Each row is a point on a landscape with many peaks, with its height.
A climber steps from a point to whichever of its 5 nearest points has the largest rise for the distance, and stops where none of them is higher. Distance is the straight distance between rows; heights are no part of it.
j_279 h=4.33: [-27   1 -26  39 -29  15 -28   2   0  15]
j_173 h=6.68: [ 24 -13  27   8  -9   1   1  -6 -16  -5]
j_756 h=1.92: [  4   5 -19  22  15   6  -1   2 -14 -11]
j_637 h=7.01: [ -9   8 -18  45 -21 -11 -32  -8  -4  12]
j_11 h=0.89: [  5  -5  15 -12   2 -18   6  10  11   7]
j_483 h=5.47: [ 26 -11  36   7 -21  -7  -6  -8 -12   3]
j_441 h=8.41: [  2   9  27 -32 -20  21   4  -3  -4 -10]
j_297 h=2.95: [ -5 -12 -11 -43  21  22  30 -17   3 -10]
j_695 h=4.73: [  7  -2  10  34 -14 -38 -35 -20   2  24]
j_307 h=2.55: [  2  -1 -18  -3  31   8  14   1  -7 -14]
j_461 h=1.14: [ -2   7  27 -36 -19   7   8   1   9   0]
j_164 h=4.91: [ -1  11  34 -29 -28  11  -6   4   3  -4]
j_664 h=2.03: [ -5   0  15 -29  -7 -18  10   9  24  15]
j_927 h=3.46: [ 20 -10  10   8  10   6   8   0 -16 -12]
j_499 h=3.44: [ -5   8 -24  23  14  -2  -6   6  -6  -7]
j_551 h=5.02: [-17   6 -29  42 -23  18 -25  -1 -10   8]
j_162 h=3.69: [ -8  -7 -31 -23  36  10  27 -10   1  -8]
j_359 h=4.01: [ -8   7 -33   8  25   5   8   4  -1  -8]
j_960 h=2.15: [ -8  -6   0 -39   7   9  28  -5  11  -2]
j_318 h=3.01: [ 10  -5   4 -10  17  11  16   1 -10 -10]
j_903 h=3.82: [ -5   1 -24  -9  29  -1  19   1   4  -4]
j_384 h=5.93: [ -5   8 -23  42 -12   3 -21  -4 -12   2]
j_64 h=5.25: [ 17  -3  44 -12 -30  13  -7  -5  -9  -6]
j_779 h=8.10: [ 15 -10   7  -5  20  16  15   1 -16 -17]
j_599 h=4.69: [-22  13 -39  14  14   1  -3   8   7  -1]
j_788 h=7.63: [  3   3  -6  37  -7 -17 -22  -5  -3   7]
j_6 h=1.64: [  1  -6   0 -29  17  13  25  -1  -2  -9]
j_896 h=3.49: [  5   1  -8  20   8 -11  -5   5  -3  -1]
j_761 h=5.79: [ -6   5  -9  41 -17 -24 -38 -11   1  19]
j_780 h=1.09: [ -4   2  16 -41  -7  13  16  -2  10  -3]
j_953 h=1.36: [-11   7  19 -45 -17   6  13  -1  18   2]
j_490 h=5.69: [-23  12 -34  31  -4  18 -14   9  -2  -2]
j_417 h=3.35: [ 13  -6   8  21  -2 -21 -11   1  -4   4]
j_520 h=3.07: [ -8  -3  -1 -27   8 -18  16   7  23  12]
j_760 h=3.98: [ 14  -8  27 -11  -7   5   6   5  -7  -7]
j_51 h=2.38: [ 18  -4  -5  37   4   6  -2 -13 -27 -15]
j_992 h=4.39: [ 20 -11  28   9  -7 -13  -4  -3  -7   4]
j_330 h=4.20: [-17   7 -43  -8  28  -4  21  -1  13  -1]
j_343 h=5.26: [ -5   7 -15  19   4 -25 -16  10  11  12]
j_787 h=6.02: [ 10  -6  19  10  -3 -38 -21   7  17  22]
j_912 h=2.73: [  5  -6  25 -12  -8 -21  -7  10  16  14]
j_13 h=4.51: [ 16  -7  23  12  -8 -30 -16  -1   6  14]
j_228 h=5.77: [  9   0  -4  36  -5 -14 -12  -6 -12  -1]
j_419 h=3.73: [ -9   1 -16 -12  20 -15  17   7  14   3]
j_150 h=7.83: [-12  12  25 -44 -27  -2   3   3  22  10]
j_231 h=0.58: [ -1   0 -29  16  29  20   3  -4 -18 -19]
j_90 h=2.08: [  2  -2  -2 -15  14   1  17   7   2  -3]
j_613 h=1.99: [ -2  -7   4 -45  10  31  23 -13  -5 -15]
j_63 h=4.82: [-37   9 -37  25 -14  18 -17  14   9  11]
j_197 h=6.44: [  5   2  25 -30 -11  28   8  -1  -7 -10]
j_633 h=2.77: [  3  -3  19 -31  -1  17  16   1   0  -8]
j_503 h=7.93: [-13   9 -22  33  -8  -8 -23   4   3   6]
j_615 h=4.15: [  7  -3   9  11   0 -28 -11   8   7  10]
j_734 h=4.12: [ 10  -4  20 -23   4  23  14   0 -12 -12]

For each start below, name the point where the climber stops.
j_613: j_779
j_896: j_503
j_6: j_779

Call two points neighbours if one is among the 5 nearest of the other. Go from one point of each pair to the other, from neighbour to neighbour, staying as high as possible. Name the lowest point that can't be avoided.
j_779 / j_173: j_734
j_787 / j_441: j_13
j_441 / j_150: j_164
j_441 / j_173: j_64
